A landscape with many valleys, sampled at points; each row gives a point and its height.
From any point a ball rolls to the lowest of the 2 points nearest to it. It stops when none of these is lower. Distance is the straight distance between rows; heights are no part of it.
J841: [105 147 141 147 147 185 156 129 149 100 142  97 117 109 158 110  93 119
 107 168 135 114 162 154 155 167 102 204 137 110 156 138 136  96 134 101
 128 146 176 146 127 154 135 114 102 161 150 175 158 132 138 102 148 119
 114  67  31 149 115 134 116  97 117 151 158  83]  (h 241)
J743: [122 148 153 119 176 128 154  99 180 102  92 156 160 157 174 147 112 108
 165 158  94 136 108 150 105  95 130 108 132 114 124 139 149 151 134 136
 131  93 109 135 110  73 124 124 137 185 122 156 154 127 165 193  99 223
 147 189 145 113 141  97 128 139 113 132 115 118]  (h 342)
J548: [125 167 132 149 182 167 119 157 127 154 132 118 131 118 131  97  86  87
 116 145 158 140 149 134 136 176 131 165 118  53 151 131 138  94 101 109
 124 162 144 145 149 157 120 135 104 125 159 188 147 131 141 105 176 125
  81 120  52 191 139 134 141 117 120 142 149  79]  (h 235)
J661: [114 130 154 107 132 114 186  79 158  94 117 105 110 118 150 104 131 174
 138 139  90  86 163 180 113 110 125 155 128 156 171 146 122 117 127 151
 142 116 153 130  89 121 122 122  92 168 168 151 138 159 145 150 124 172
 152  68  87 100 151 125 135  80 102 128 132 116]  (h 274)
J698: [137 118 120 123  94  56 101 121  83 155 146 114  82 136  65 156 169 156
 125  51 144 132 120  91 121 116 131  78 116 140 108 113  93 118 100 171
 150 141 100 130 111 160 123 130 144 102 144  90  94 113  99 138 124 113
 139 122 177  96 133 123 145 136 164 103 112 156]  (h 623)
J242: [ 90 106 134 149 122 131 174  95 152  86 123 129 112  97 187  75  86 183
 116 176 118  87 171 157 154 151 136 185 140 163 194 142 135 107 151 162
 181 123 150 108  93 148 143 119  74 141 139 135 158 130 138 124 114 128
 120  40  87  77 131 132 120 104 118 124 156 135]  (h 204)
J447: [137 112 145 124 130 165 149 134 126  95 148 126 154 140 146 154 128 106
 124 143 124 123  86 134 141 114  91 122 147 152  82 132 130 147 127  64
  73 125 181 148 104 105 125 101 117 125 121  97 139 122 135 113 138 167
 177 161 139 147  88 140 113 132 111 153 140 110]  (h 367)
J138: [121  98 168 130 122  83 191  67 161  74 133 127 110 110 157  90 127 192
 136 144 102  81 132 158 125 109 114 138 148 190 146 133 132 137 148 146
 145  97 161 100  72 121 122 129  77 153 154 109 140 147 137 150 114 196
 186  78 135  69 158 148 123  91 101 130 143 149]  (h 332)
J252: [136 152 132 106 134 111 120 117 125 129 114 137 123 145 118 171 140 115
 164 109 120 148 133 129 112  89 132  93 117 137 110 134 118 130 108 142
 117 116 114 163 114  98 118 119 144 146 132 129 117 132 146 151 118 158
 146 153 143 121 116 111 131 136 131 132 103 113]  (h 423)
J267: [132 158 173  69 140 180 162 124 147 100 125  77 125 152 118 133 120 101
 145 162  88 131 145 171 140 108 109 136 137 124 117 115 121 119 111  88
  96 116 186 189 108 118 125 112 103 150 177 183 148 161 153 119 148 171
 142 108  54 163 131 117 127  88 103 159 137  67]  (h 419)
J348: [ 92  77 128 131  92 177 144 144  94 129 172 101 121  93 134  76  84 152
  84 189 127 105 141 129 130 162 117 194 180 169 122  98 141 112 148 115
 153 110 189 118 146 178 147  97  91  90 148 114 136 115  97  75 148  81
 117  42  86 148  85 135  99 123 138 128 154 147]  (h 174)
J59: [130 134 130 182 208  76 138 104 127 153 136 147 149 132 127  70  98 137
 107 107 155  86 113 134 109 179 135 136 130  87 164 117 148 119 118 140
 143 145 117 104 135 149  93 163  52 102 148 158 136 157 129 165 163 193
 108 139 111 155 172 153 144  97 103 124 137 119]  (h 442)
J257: [ 95 133 129 128 141 166 167 105 177 103  96 128 122 106 185  83  81 153
 138 190 110 110 188 158 148 140 154 193 125 126 198 156 141  90 153 164
 183 111 131 114 114 137 148 120  94 162 138 163 162 122 155 128 117 114
  90  51  60  81 150 117 126 113 119 119 133 120]  (h 145)
J479: [120 116 139  75 115 182 112 140 107 172 127 101 114 123  81 116 126 125
 150 149  88 159 184 133  78 104 172  87 137 128  99  95 121 103  91 155
 164  86 119 148 159 144 130 117 128  74 157 133 107 107 144 113 131  79
  90  74  87 141 144  95 132 158 155 105 108 157]  (h 402)
J936: [136 192 112 150 179  87 111 104 156 104 103 171 132 150 148 146 118 102
 138 130 131 127 139 148 128 134 143 126  96  79 190 169 145 129 136 150
 161 142  64 121 127  97 106 146 148 191 119 185 154 142 140 187 115 178
 123 164 110 120 163 122 150 122 129 126 114  88]  (h 369)
J950: [112  69 157 154 122 153 139 147  98 128 174 130 136  91 145  72  85 161
  80 161 145  99 122 114 129 163 132 161 181 171 102  96 150 123 145 116
 154 102 169  92 145 182 136 124  75  66 127  88 127 112 114  89 148  99
 126  81 115 137 125 148 108 137 130 111 155 170]  (h 247)
J339: [124 137 186 100 169 177 169  96 168 129 105  97 153 123 130  74  90 145
 139 168  83 118 148 179 113 127 118 138 142 118 128  99 128 120 130 103
 125  89 184 152 151 142 114 131  56 119 181 170 152 139 164 151 151 191
 128 125  69 153 180 128 127 114  93 135 127  97]  (h 526)
J244: [165 143 121 128  58  91 119 123 137 102 126 108  96 146 127 214 171 136
 130  83 168 132  94 131 173 112  81 156  88 159 117 170 108 145 150 100
  86 154 140 157  90  96 140 121 177 185  90  87 110 176 101 112  95 140
 188 149 166  86  77 125 136 102 136 176 117 110]  (h 436)
J408: [103  94 162 160 146 146 171 102 161  90 134 136 129  95 180  75  88 162
 110 177 137  94 132 147 139 149 124 166 166 164 140 128 148 114 158 119
 157 107 165 105 114 150 125 126  57 117 134 116 164 129 135 116 135 150
 140  76 105  91 144 149 112 115 113 134 158 143]  (h 269)
J734: [113 145  90 183 161 108  84 127 110 127 129 136 114 111 135  89  90 121
  95 128 176 128 173 127 136 183 189 150 100  80 204 145 134 101 127 207
 206 170  66 104 142 176 128 162 130 118  97 187 162 117 115 140 144  60
  58  97 102 102 159 126 135 151 129 123 127 125]  (h 391)
J25: [133 121 101 151  65 121 145 120 154  78 121 113  99 124 155 173 152 138
 111 112 172 120 113 134 202 143  90 187  97 165 151 186 120 150 181  99
  95 162 148 132  89  99 153 131 172 190  76  89 124 166  88 102  86 105
 181 110 154  79  65 137 123  98 133 164 130 109]  (h 474)
J748: [145 131 131 113  97  27 133  91 119 114 140 117  83 154  91 189 181 166
 145  67 126 113 102 122 113  78 107 111 101 159 122 144 100 129 112 173
 123 136 115 144  83 114 121 130 136 169 150 106  98 166 113 154 103 172
 176 132 166  85 128 136 146 103 130 144 111 124]  (h 408)
J838: [146  90 171 189 181 137 116 165 129 143 159 170 178 117 161  74 109 133
 103 140 143  91  75 116  99 166 139 105 156 126  71  96 161 135 120 102
 114 124 147  89 148 159 100 158  75  61 115  95 138 110 158 112 174 148
 115 168 151 163 153 168 123 156  97  86 162 174]  (h 358)
J293: [143 188 149  66 131 153  98 135 145  81  99 123 128 185 152 193 153  60
 173 160 105 172 143 154 145  74 116 112  92 112 103 156 130 122 108 108
  78 117 117 210 127  70 132  93 189 206 119 183 151 140 159 143 103 141
 136 184 106 154 118  77 112 128 119 146 111  77]  (h 457)
J72: [144 139  66  73  37 173  88 199  92 153 117 104 122 140  84 185 182  82
 127 127 121 167 127 127 133 103  92 138 110 131 100 139 111 148 145  55
  56 155 123 149 163 100 145  93 223 137  97 115 121 125  98  73 128  39
 116 158 159 184  71 122 111 136 146 156 133 133]  (h 297)
J531: [108 113 151  61 105 218 142 134 131 161 123  81 123 126  90 104 105 125
 152 195  79 148 183 151 102  97 150 133 151 142 108  81 135 112 111 131
 158  74 154 157 161 134 141 110 109  81 155 148 121 116 152 101 135  83
  88  52  55 155 129  90 126 147 136 124 115 133]  (h 443)
J671: [140 177  90 171 164  65  90 119 102 131 128 145 122 137 102 154 136 104
 122  69 172 140 138 130 124 137 141 109  93  82 166 151 118 119 102 164
 145 170  70 128 123 120 108 159 154 136 116 167 132 138 118 152 135 123
 119 146 136 126 145 126 144 126 135 132 125 104]  (h 295)
J901: [113 112 101 155 148 160 110 165 120 141 121 151 154 110 152 124 118 108
 114 133 146 141 125 112 125 139 148 126 138 114 124 128 134 118 133 118
 130 144 115 112 145 134 128 131 144 100 103 115 119 107 131  97 145  77
 109 127 125 146 116 134 119 158 134 112 132 140]  (h 163)
J522: [138 139 131 146 208  58 123  98 117 184 132 157 144 160  88  83 111 138
 137  77 134 104 117 122  83 147 143  99 118  63 149 103 132 126  92 169
 134 136  97 104 137 140  86 166  87  93 160 164 109 160 136 188 145 198
 109 165 129 163 190 142 156 106 113 117 112 119]  (h 405)
J435: [137 188 127 128 165  60 133  77 128 110 119 155 115 165 112 144 143 130
 132 111 119 107 154 153 127 121 129 131  96  89 195 163 132 120 121 166
 146 147  87 132 121  94 107 149 144 196 153 205 132 173 136 190 116 187
 135 142 104 133 175 119 150  83 123 141 112  84]  (h 341)
J367: [137 101 113 143  70  59 103 132  81 158 148 110  78 117  82 139 173 178
 100  51 166 132  95  80 163 153 130  90 122 157 119 121  94 138 126 173
 152 156  90  94 121 185 143 138 156  85 108  58  86  97  83 126 113  75
 129 137 208  75 128 133 133 146 165  83 114 183]  (h 602)
J515: [123 160  94 180 169  54  99  89  86 137 149 125  91 126 112 104 119 146
  89  96 169 116 169 138 127 167 156 137  87  92 222 147 118 101 116 213
 187 179  72 107 123 150 113 162 128 134 117 188 146 139 113 154 145  98
  89  94  99 104 151 120 141 114 128 128 137 111]  (h 363)
J393: [132  80 179 160 149 144 126 153 104 140 171 151 151 102 139  66 101 150
  96 137 137  91 101 107 103 159 130 116 181 160  71  88 159 135 123 104
 130 102 156  89 144 169 116 138  73  43 120  86 115 112 141  93 164 131
 129 126 138 147 145 156 125 152 115  94 156 186]  (h 310)
J850: [152 122 129 110 109  98  92 163  78 174 151 132 147 157  74 159 174 126
 143  57 123 152 102  89  94 116 113  38 108 120  68 116  96 135  85 126
 101 142 105 129 115 132  98 112 160  88 130  85  95  98 141 138 153 133
 129 197 196 145 124 137 136 145 156 100 113 156]  (h 664)
J989: [127 148 121 145 168 102  83 136 112 168 118 142 131 132 104 111 124 113
 153  80 142 153 151 113  78 121 174  57 115  88 129 129 108 116  82 179
 163 126  64 122 150 136 105 141 147  96 142 146 117 112 142 155 131 116
  92 151 146 126 186 116 147 163 149  93 109 148]  (h 325)
J784: [124 131 169  66 145 213 142 123 153 151 101  95 138 139 113 121 102 118
 168 183  77 148 177 161 107  95 146 117 143 125 119  99 138 115 111 120
 131  75 164 166 148 119 136 122  94 107 160 168 127 127 177 128 137 126
 102  90  61 149 139  99 129 137 117 126 112 103]  (h 484)
J15: [164 130 115  87  35 114 109 152 110 138 129  94  97 154  88 215 183 129
 138  87 145 140  96 118 160  93  88 136  99 150  82 151  96 160 137  88
  60 152 136 154 117 111 137 100 182 151  93  69  92 153  97  91 100 121
 162 168 185 109  68 119 140 116 136 170 104 138]  (h 392)
J206: [125 135 126 116 139 161  92 154  98 175 130 130 133 122  95 113 127 105
 148 113 119 160 158 122  79 112 164  73 125 103 102 113 116 113  83 144
 140 126 100 137 152 139 112 123 148  74 145 139 109 104 147 117 151  94
  87 124 122 162 148 116 134 151 150 106 116 150]  (h 362)
J45: [139 128 119  96  91 142 103 156 123 142 106 139 149 149 117 187 158 107
 154 119 118 158 103 119 124  83 106  83 115 138  73 131 108 151 122 103
  82 117 117 161 138  85 126 103 185 142  88  79 124 112 146 131 121 115
 137 194 192 141  95 104 117 162 135 137 106 152]  (h 534)
J403: [126 129 192  63 165 203 167  98 177 123  82  92 167 144 125 103  98 133
 157 184  56 136 155 180 115  83 130 105 142 135 113  88 136 137 116 109
 125  59 182 164 140 113 129 120  72 115 174 164 146 130 183 154 137 183
 131 122  76 146 177 106 121 137  89 130 119 105]  (h 530)
J193: [103 126 132 150 165 189 133 167 128 132 155 105 133 112 141  95  89  86
  94 161 146 125 144 134 146 174 109 188 147  87 135 116 135 100 124  89
 122 152 181 143 146 164 125 118 105 116 153 167 148 121 121  86 177 101
  93  85  46 190 106 135 121 115 119 148 158  89]  (h 173)
J247: [ 93  71 138 128 129 180 130 146 139 133 127 162 148  85 170  67  94 144
 121 194 118 107 148 115 125 140 182 149 167 167 124  93 160 114 146 158
 192  72 145  91 166 156 158 134  89  83 108 105 121  94 128  85 107  72
  87  84 118 107 142 117 108 153 135  98 132 172]  (h 340)
J280: [121 123 155  94 134 187 151 133 136 107 123 105 142 144 130 149 127  93
 145 162  99 139 124 160 136  90 104 121 144 139  95 119 123 133 116  83
  96 108 178 172 106  94 139  99 119 132 144 132 130 132 145 111 133 157
 152 128  96 144 103 113 116 119 105 143 130  89]  (h 435)
J94: [133  73 126 113  12  92 150  91 136 112 151 114  63  99 128 144 158 207
 134 129 120  96 105  98 193 117 130 141 131 203 122 135 111 141 161 154
 140 127 144 103  87 146 168 124 125 139 129  38 102 130  84 112  79  99
 190  90 189  35  92 130 127 108 143 108 116 174]  (h 504)
J23: [125 159 135 119 142 102 162  86 133 129 124 103  99 118 126 113 119 160
 130 128 110 103 181 162 115 133 127 157 116 119 179 136 125 100 111 160
 142 128 140 138 103 133 124 140  98 158 165 177 130 157 146 152 137 148
 131  67  71 135 154 126 144  87 122 132 126 108]  (h 223)
J184: [ 84  87  74  88  59 186 106 159 106 152 121 112 123  86 127 102 138 125
 107 180  90 145 135 109 105 130 159 149 163 165 112  82 152 131 156 133
 155  73 125 101 176 134 168 100 156  85 115  96 106  84  89  78 112  26
 105  89 129 118  91 108  94 158 158  96 137 174]  (h 422)
J891: [141 204 119 137 188 130 104 137 159 102  99 150 131 147 159 148 108  73
 148 145 136 153 150 134 139 136 134 131  98  59 175 168 146 127 114 121
 126 148  84 146 141 105 114 134 161 198 133 208 164 128 147 163 123 150
 105 178  78 152 148 121 136 136 124 132 119  68]  (h 395)
J922: [124 157 122 122 130 125 120 122 105 143 133 101  92 117  99 123 119 125
 132 134 130 139 188 136 115 132 152 137 110 106 148 140 121 100  96 162
 149 133 118 159 124 141 126 128 129 129 158 177 126 136 134 127 136  95
 103  65  76 143 134 116 137 110 145 130 121 108]  (h 158)
J655: [143 136 115 185 191  63 116 111 147 133 120 191 173 160 149 136 125 126
 151  92 124 132  84 101  96 126 146  70 118  98 131 117 140 154 128 159
 144 131  62 101 114 107  93 158 135 124  94 125 134 117 146 199 119 197
 125 207 198 120 149 136 148 149 118 112 120 145]  (h 175)
J541: [131 129  78 110  85 172  92 199 106 153 113 138 156 122 115 158 168  91
 114 112 141 166 115 113 121 115 102 126 108 110 114 145 102 146 148  74
  63 160 105 125 168 114 141 113 219 130  85 110 124 109 123  94 144  38
  99 167 164 194  95 133 115 158 134 140 127 134]  (h 255)
J949: [139 118 138  69  69 156 120 131 145 115 104 111 128 152 123 192 169 115
 171 147 104 157  98 132 141  62 103 105 126 167  68 126 128 153 137  96
  85  94 149 171 118  72 148  89 169 157  86  74 111 136 132 122  94 131
 167 166 179  95  85  89 119 147 127 141 100 143]  (h 513)
J600: [160 108 133 102  41  62 125 106 107 128 146  93  70 142  87 206 186 176
 138  78 135 121  96 110 145  89 106 112 108 170  87 133  98 136 131 144
 107 145 130 143  84 134 135 116 134 145 137  71  86 151  89 120 106 138
 181 132 181  69  99 132 146 109 149 142 101 149]  (h 447)
J653: [116 110  88 125  61 155 126 147 118 129 118 120 113  99 127 153 144 127
 115 136 143 139 113 110 156 126 116 165 129 161 121 139 124 145 168  92
 106 132 140 117 139 118 157 113 170 135  93  84 114 119  79  90 106  59
 142 107 154 112  68 132 104 132 145 138 128 137]  (h 495)
J11: [ 89  76 123 111  95 177 115 149  98 152 148 133 137  92 127  79 114 142
 110 172 105 124 141 100 105 140 170 128 167 167 107  83 146 115 136 147
 181  76 128  96 168 164 156 108 119  71 122  98 103  89 108  88 117  55
  95  83 116 119 122 113 109 151 151  89 126 190]  (h 384)
J597: [130 124 171 126 167 102 166  78 182  87 104 165 169 164 182 138 116 142
 171 159  84 131  92 132  94  94 132  88 143 146 103 121 160 168 136 146
 146  76 111 119 100  74 119 137 124 166 108 122 150 110 165 192  87 236
 168 196 185  89 150 102 123 149 106 127 118 140]  (h 294)
J967: [101  89  64 117  70 174 125 168 109 130 126 116 139  90 144 118 125 124
  99 164 124 137 110 114 132 137 127 174 148 164 120 110 143 141 175  92
 122 115 152  96 167 130 168 108 161 108 104  90 107  94  82  81 116  43
 122  90 129 135  71 133  98 152 145 130 148 148]  (h 461)
J660: [121  68 104 128  29 121 137 114 112 123 159 118  85  87 133 106 130 190
 109 149 124 101 113  88 184 144 134 161 157 201 124 116 131 150 166 141
 153 112 151  85 109 166 175 119 119 118 107  42 103 113  72  99  91  70
 165  80 174  67  85 140 111 116 151 103 126 183]  (h 532)
J215: [100 138 144 118 132 187 168 116 171  91 117 111 122 110 163 120  99 123
 142 184 109 127 162 165 140 121 124 181 134 141 161 144 129 102 144 124
 144 109 159 145 112 114 151 110 111 168 147 157 145 131 150 117 124 127
 128  61  59 105 120 111 111 109 123 131 132 101]  (h 216)
J608: [116  96 190 136 137 117 187  74 164  82 140 121 119  85 162  59  99 194
 128 167 103  77 149 169 117 131 109 149 166 188 143 125 136 132 161 130
 155  95 182 101 108 149 119 134  43 110 151 114 165 142 146 132 132 184
 152  73 106  93 175 160 122  90  95 133 148 158]  (h 324)
J988: [134 111  60 109  47 158  97 192 111 158  96 128 139 107  97 149 178 104
 110  99 140 163 123 109 129 119 120 129 126 139 120 139 108 159 158  82
  84 142  89 104 166 113 155 119 222 131  83  79 118 106  98  90 117  32
  88 163 205 145  99 123 120 161 143 119 122 183]  (h 211)
J372: [112 109 103 134 113 210 142 177 130 115 143 118 158 120 154 147 126  87
 100 158 138 131  92 128 148 141  78 181 151 139 107 122 133 137 165  41
  78 143 191 133 146 103 151  99 151 133 120 110 131 107 103  75 141  86
 138 123  92 171  61 152 103 138 121 154 173  91]  (h 343)
J637: [129 199 122 139 179  87 128  87 139 138 115 133 113 143 118 106 111 136
 118 122 129 103 165 163 130 167 122 163  97  61 216 153 148 110 125 155
 148 156  98 122 127 116 104 158 110 184 167 221 138 167 137 172 144 174
 111 122  58 150 187 135 162  72 112 136 122  75]  (h 309)
J676: [153 104 131 154 111 139 153 135 141  81 141 131 147 134 156 164 133 125
 115 115 167 124  70 120 171 132  78 153 136 160  99 154 124 162 161  56
  67 151 171 118 100  98 136 116 134 152  80  77 128 134 111 109 116 165
 189 160 174 112  76 154 118 124 119 159 135 111]  (h 287)
J682: [150 121  97  48  22 162  96 177 115 151 121  92 112 155  78 207 196 100
 146 134 111 154 112 130 144  71  93 116 118 150  72 135 113 153 142  68
  67 131 133 163 152  91 144  81 196 137 101  81 105 140 106  83 109  76
 149 165 171 135  64 100 125 139 141 152 109 147]  (h 344)
J644: [115 140 112 134 148 166 116 146 128 130 115 134 122 110 140 133 109  96
 131 149 134 152 166 130 124 133 145 138 126  97 143 146 130 106 112 131
 139 128 116 143 143 123 133 132 141 131 128 153 128 114 133 114 138  92
 105 102  85 141 120 115 126 143 142 131 133 111]  (h 90)
J825: [142 125 141 154 162  64 154  86 159 103 119 177 165 161 166 141 126 141
 151 110 118 124  88 110 110 117 138  86 134 139 117 120 146 158 139 147
 144 109  96 104 104  93 112 145 128 147 101 111 134 123 143 193 104 222
 166 194 210  87 138 133 142 138 120 128 118 138]  (h 236)
J828: [139 153 134 136 173  53 126  97  88 183 155 124 111 147  53  94 130 151
 133  55 141 113 137 122  80 137 149  90 110  80 148 102 111 113  75 186
 135 143 104 122 124 151  99 159 107  84 174 166 110 155 125 164 151 158
 113 121 119 166 179 131 152 101 133 123 120 114]  (h 371)
J904: [122 138 165 144 190 178 150 122 176 118 107 128 156 129 153 104  93 107
 126 163 120 129 126 155 126 142 123 139 148  95 137 128 142 124 125  94
 119 112 160 137 136 129 122 123  74 142 153 168 158 125 156 135 145 182
 114 140  73 144 143 137 127 124 102 136 142  96]  (h 487)
J601: [140 118 143  92 108 122 135 108 154 107 106 129 132 146 137 177 152 127
 178 133  96 147 108 129 123  67 123  89 125 162  85 127 130 143 129 133
 111  84 132 155 107  70 143 114 147 159 116  90 114 130 147 152  94 160
 172 157 178  77 102  91 124 146 129 133  95 139]  (h 471)
J873: [117 105  91 142  72 157 147 145 145  94 129 121 123 108 155 151 137 124
 103 136 166 124  96 117 194 143  95 200 132 163 143 165 127 158 191  67
  89 153 167 114 114 107 167 119 166 162  76  82 130 140  72  80 102  76
 161 109 146 113  61 143 109 122 134 164 149 117]  (h 508)
J281: [106  97 125 159 134 186 161 144 151  78 154 128 145 107 171 121 115 103
  89 161 154 116  94 135 169 151  72 182 167 157 108 139 138 136 175  46
 101 150 199 115 123 124 141 106 113 131 116  96 150 120 102  82 133 125
 168 116 103 134  86 160 107 130 114 152 170 107]  (h 276)
J887: [142 117 131 102  96  91 101 160  63 175 162 112 107 151  57 140 179 144
 126  56 127 148 112  90  87 122 130  46 120 127  69 103  95 118  85 148
 134 146 104 118 121 171 111 110 153  59 137  83  76 102 122 126 151 109
 131 142 169 133 141 133 146 147 166  88 114 176]  (h 645)
J767: [109  74 113 130  55 115 119 149  80 144 162 120  97  93 118  91 141 186
  87 126 128 110  99  69 162 170 142 141 165 189 110 105 136 144 151 142
 152 119 129  68 134 191 166 119 129  81  99  52  93  97  83  94 111  58
 146  95 173  99  94 145 118 141 152  91 126 184]  (h 557)
J241: [134 165 108 178 171  37  93  99  66 164 162 123  95 144  76 117 129 131
  98  64 173 118 143 126 108 156 136 115 101  77 184 135 117 108  90 185
 142 173  87 115 119 143 102 170 125 115 144 180 126 145 108 155 160 126
 106 114 108 135 156 128 141 102 130 130 134 103]  (h 334)
J446: [146 183 164  74 145 122 148 107 129 118 132  92 111 161 108 132 135 106
 142 121  97 124 167 163 124 125 116 132 103  99 148 134 121 107 102 113
  95 134 159 181 109 115 117 133 111 170 186 213 136 180 147 142 146 177
 137 121  61 181 154 132 140  67 107 157 121  60]  (h 366)
J368: [145 139 114 149 157  32 109 115  98 149 149 151 123 160  83 158 155 132
 138  40 144 129  98 102  98 117 120  72 113 104 121 125 109 136  95 174
 121 148  91 121 112 121  94 152 136 110 131 121 105 134 127 170 131 179
 140 180 180 127 153 137 140 120 137 122 116 124]  (h 333)
J470: [146 207 131  96 163 136  85 148 135  93 111 138 125 165 147 172 132  48
 157 143 127 170 156 136 147 115 118 115  95  74 134 167 135 118 100 116
  91 144  97 185 138  81 120 114 180 197 129 194 164 141 161 145 119 138
 114 197 100 171 138 107 125 131 131 148 119  67]  (h 424)
J797: [151 166 125  78  89 138  82 160 122 120 102 125 131 158 113 208 167  77
 159 125 125 170 140 132 137  71 106  99  96 121  87 155 112 138 112 103
  73 138 107 191 138  80 133 103 204 170 101 123 133 140 140 114 105 115
 128 193 170 143  98  94 117 144 135 153 112 125]  (h 503)
J414: [142  93 127 110  30  58 137  87 129 127 142 100  48 118 104 173 182 205
 143  94 113 107 117 104 160 105 136 120 117 186 117 127  97 127 137 181
 149 127 125 130  84 145 155 121 130 140 153  56  92 143  93 133  86 107
 178  97 178  39 112 128 139 107 156 110 105 171]  (h 479)
J744: [ 93  97 113 131 126 206 137 164 115 125 146 116 146 105 141 110  91 102
 103 187 131 126 135 132 127 158 123 194 158 129 127 112 143 112 147  99
 139 118 175 124 164 149 151 105 117 112 137 140 134 100 107  80 148  72
  97  66  66 161  92 129 107 138 138 140 157 115]  (h 84)
J203: [152 167  89 166 144  75  89 119 121 124 106 149 145 138 124 171 144 109
 142  71 164 159 128 114 137 117 136 100  90  96 148 161 114 135 122 149
 130 162  58 131 133 111 110 158 180 144  93 130 137 121 129 161 115 125
 120 176 183 115 138 125 140 157 135 131 121 124]  (h 258)
J792: [138 110 147 168 182  85 113 130 130 155 140 180 175 145 140 109 126 134
 145  92 127 126  93  98  82 133 157  58 127 120 105 100 143 150 103 158
 132 115  85  96 123 135  88 160 110  83 112 110 115  97 163 166 136 175
 120 188 180 126 161 150 138 154 126  91 119 169]  (h 234)
J517: [130 101 134 185 144 150 164 124 165  65 149 139 159 107 195 125 117 119
  90 139 161 112  73 130 181 156  84 165 151 154 120 148 142 146 182  63
 101 156 169  98 107 121 131 127 116 135  87  87 154 127 111 104 128 155
 175 140 151 115  92 165 111 136 106 151 165 112]  (h 202)
J5: [129  85 120 107  45 102 120 137  75 151 165 101  77 116  84 127 176 178
  99 100 126 125 100  68 145 146 130 111 149 176  93 100 110 139 132 144
 148 123 127  90 131 185 148 114 139  76 127  44  80  93  90 109 108  68
 144 111 182  97 101 133 129 138 170  80 107 191]  (h 579)
J668: [150 190 161  85 161 139 142 109 135 145 117  91 134 151  97  92  92 117
 146 132 103 129 161 157 118 154 122 141 113  62 154 116 126 103  95 112
 110 143 161 169 141 142 112 136  86 133 201 220 141 167 152 142 168 174
 111 128  49 203 175 142 142  82 111 162 126  63]  (h 323)
J684: [137 104 143 180 203 165 119 163 164 152 119 186 193 129 180  95 104 109
 124 156 120 128  89 121  99 137 151  94 142  98  98 113 150 141 118 110
 117 113 127 115 142 130 111 151  95  91 115 126 147 100 172 135 148 159
 102 195 139 162 151 156 125 173 102 101 142 153]  (h 409)
J732: [129 131 143 163 206 164 132 141 173 122 109 163 174 133 185 113 103  94
 122 164 131 133 100 132 129 140 136 124 139  95 133 132 150 136 133  99
 121 129 134 122 136 118 114 131 104 134 127 147 156 113 159 138 135 170
 117 177 106 150 136 138 132 155 103 122 148 112]  (h 450)
J130: [138 164 142 109 156  83 139  96 130 120 116 147 125 152 102 151 132 126
 156 101 105 125 143 141  97  88 139  98 116 118 136 135 123 127  99 162
 128 113 100 152 115 104 112 137 131 164 160 170 127 158 151 172 115 191
 148 144 128 133 155 117 146 107 126 136 104 109]  (h 381)
J394: [135 179 139 128 173 102 145  88 125 156 118 122 122 137 101  95 103 141
 129 113 116 114 165 152 105 149 132 137 112  79 181 127 125 108 107 156
 129 136 123 131 136 135 106 153  88 139 181 196 128 164 143 167 150 174
 117 114  77 170 184 133 153  91 120 142 117  91]  (h 275)
J844: [144 173 146  98 167 153 119 142 118 174 125 107 131 144 101 107 104  92
 148 126 124 150 152 144 116 144 150 119 114  63 136 114 122 111  78 123
 109 142 140 162 144 137 108 129 107 105 182 198 135 145 151 125 171 142
  97 136  71 201 149 131 143 108 127 140 132  79]  (h 288)
J431: [108  81 126 164 152 169 147 139 163 111 124 180 162  90 207  65  84 141
 111 196 127 102 130 111 146 157 181 164 160 160 144 115 160 117 171 142
 202 104 133  86 147 157 154 145  74 103  93 105 147  95 125 108 111  91
  99  87 126  94 135 135 113 154 115 116 150 151]  (h 290)
J175: [125 109  60 141  88 134 102 173 137 134  85 140 142  95 127 141 151 111
 121 100 162 158 129 100 153 132 145 130 121 133 142 145 113 155 164 119
 120 155  74  93 164 123 157 152 206 131  61  88 129 102 103 106 102  43
  87 149 208 119 121 130 120 172 144 123 117 177]  (h 166)
J902: [149 153 114 135 136  13 108  93  88 140 152 140  97 166  64 181 174 137
 127  40 149 121 117 123 120 106 105  98  98 123 139 132 102 118  97 184
 130 163  95 136  99 118 103 155 146 147 140 143 109 158 100 167 121 166
 152 158 165 111 136 135 151  97 133 145 119 103]  (h 368)
J916: [144 140  81 137  94 115  90 145 126 125  80 140 137 117 116 176 149 102
 144  85 161 168 147 106 152 106 132 107 100 125 133 165 105 138 141 132
 125 158  64 133 151 104 139 147 205 151  82 105 129 120 124 127  96  77
 109 161 202 101 126 109 123 173 145 126 109 158]  (h 212)
J116: [111  93 111 179 169 159 129 159 139 120 120 174 167  94 182  93 104 121
 102 156 145 122 108 107 133 162 164 149 144 126 132 120 150 125 154 125
 154 133 124  90 154 157 139 147 109 100  89 107 136 104 130  99 146  83
  95 122 130 126 126 145 118 167 118 112 149 145]  (h 226)
J13: [127 121 131 159 159  71 100 131  99 175 136 150 138 146  98 114 141 140
 146  53 138 132 111  97  81 128 153  48 121 106 110 102 115 128  80 178
 146 130  77 108 124 146  98 144 129  81 137 123  98 113 132 164 137 153
 111 167 170 126 177 131 140 146 148  88 116 158]  (h 286)
J97: [127 124 151 210 206  96 146 117 150 114 143 152 150 113 162  69  94 124
  83 132 169  82  87 131 131 190 113 149 143 104 143 122 158 129 145 103
 135 156 135  94 128 152  86 157  44  95 131 149 168 145 122 149 168 195
 116 148 111 149 155 170 134 109  94 125 168 124]  (h 477)

Two balls start at each pair of points below. Name the first point that both come to, or write never.
J15, J653 | never
J887, J479 | J13
J601, J293 | J435
J267, J470 | never

Call two points neighbours if one is among the 2 nearest of the other. Go from one point of each pair to the other, from neighbour to neighbour, staying as low as possible. Name the highest point that can't be avoided.
J193, J23 | J138
J744, J517 | J372
J644, J655 | J403
J193, J257 | J841

Where does a ball stop that starts at each point below?
J45 | J23
J244 | J175
J949 | J23
J403 | J655
J184 | J644
J339 | J744
J515 | J175
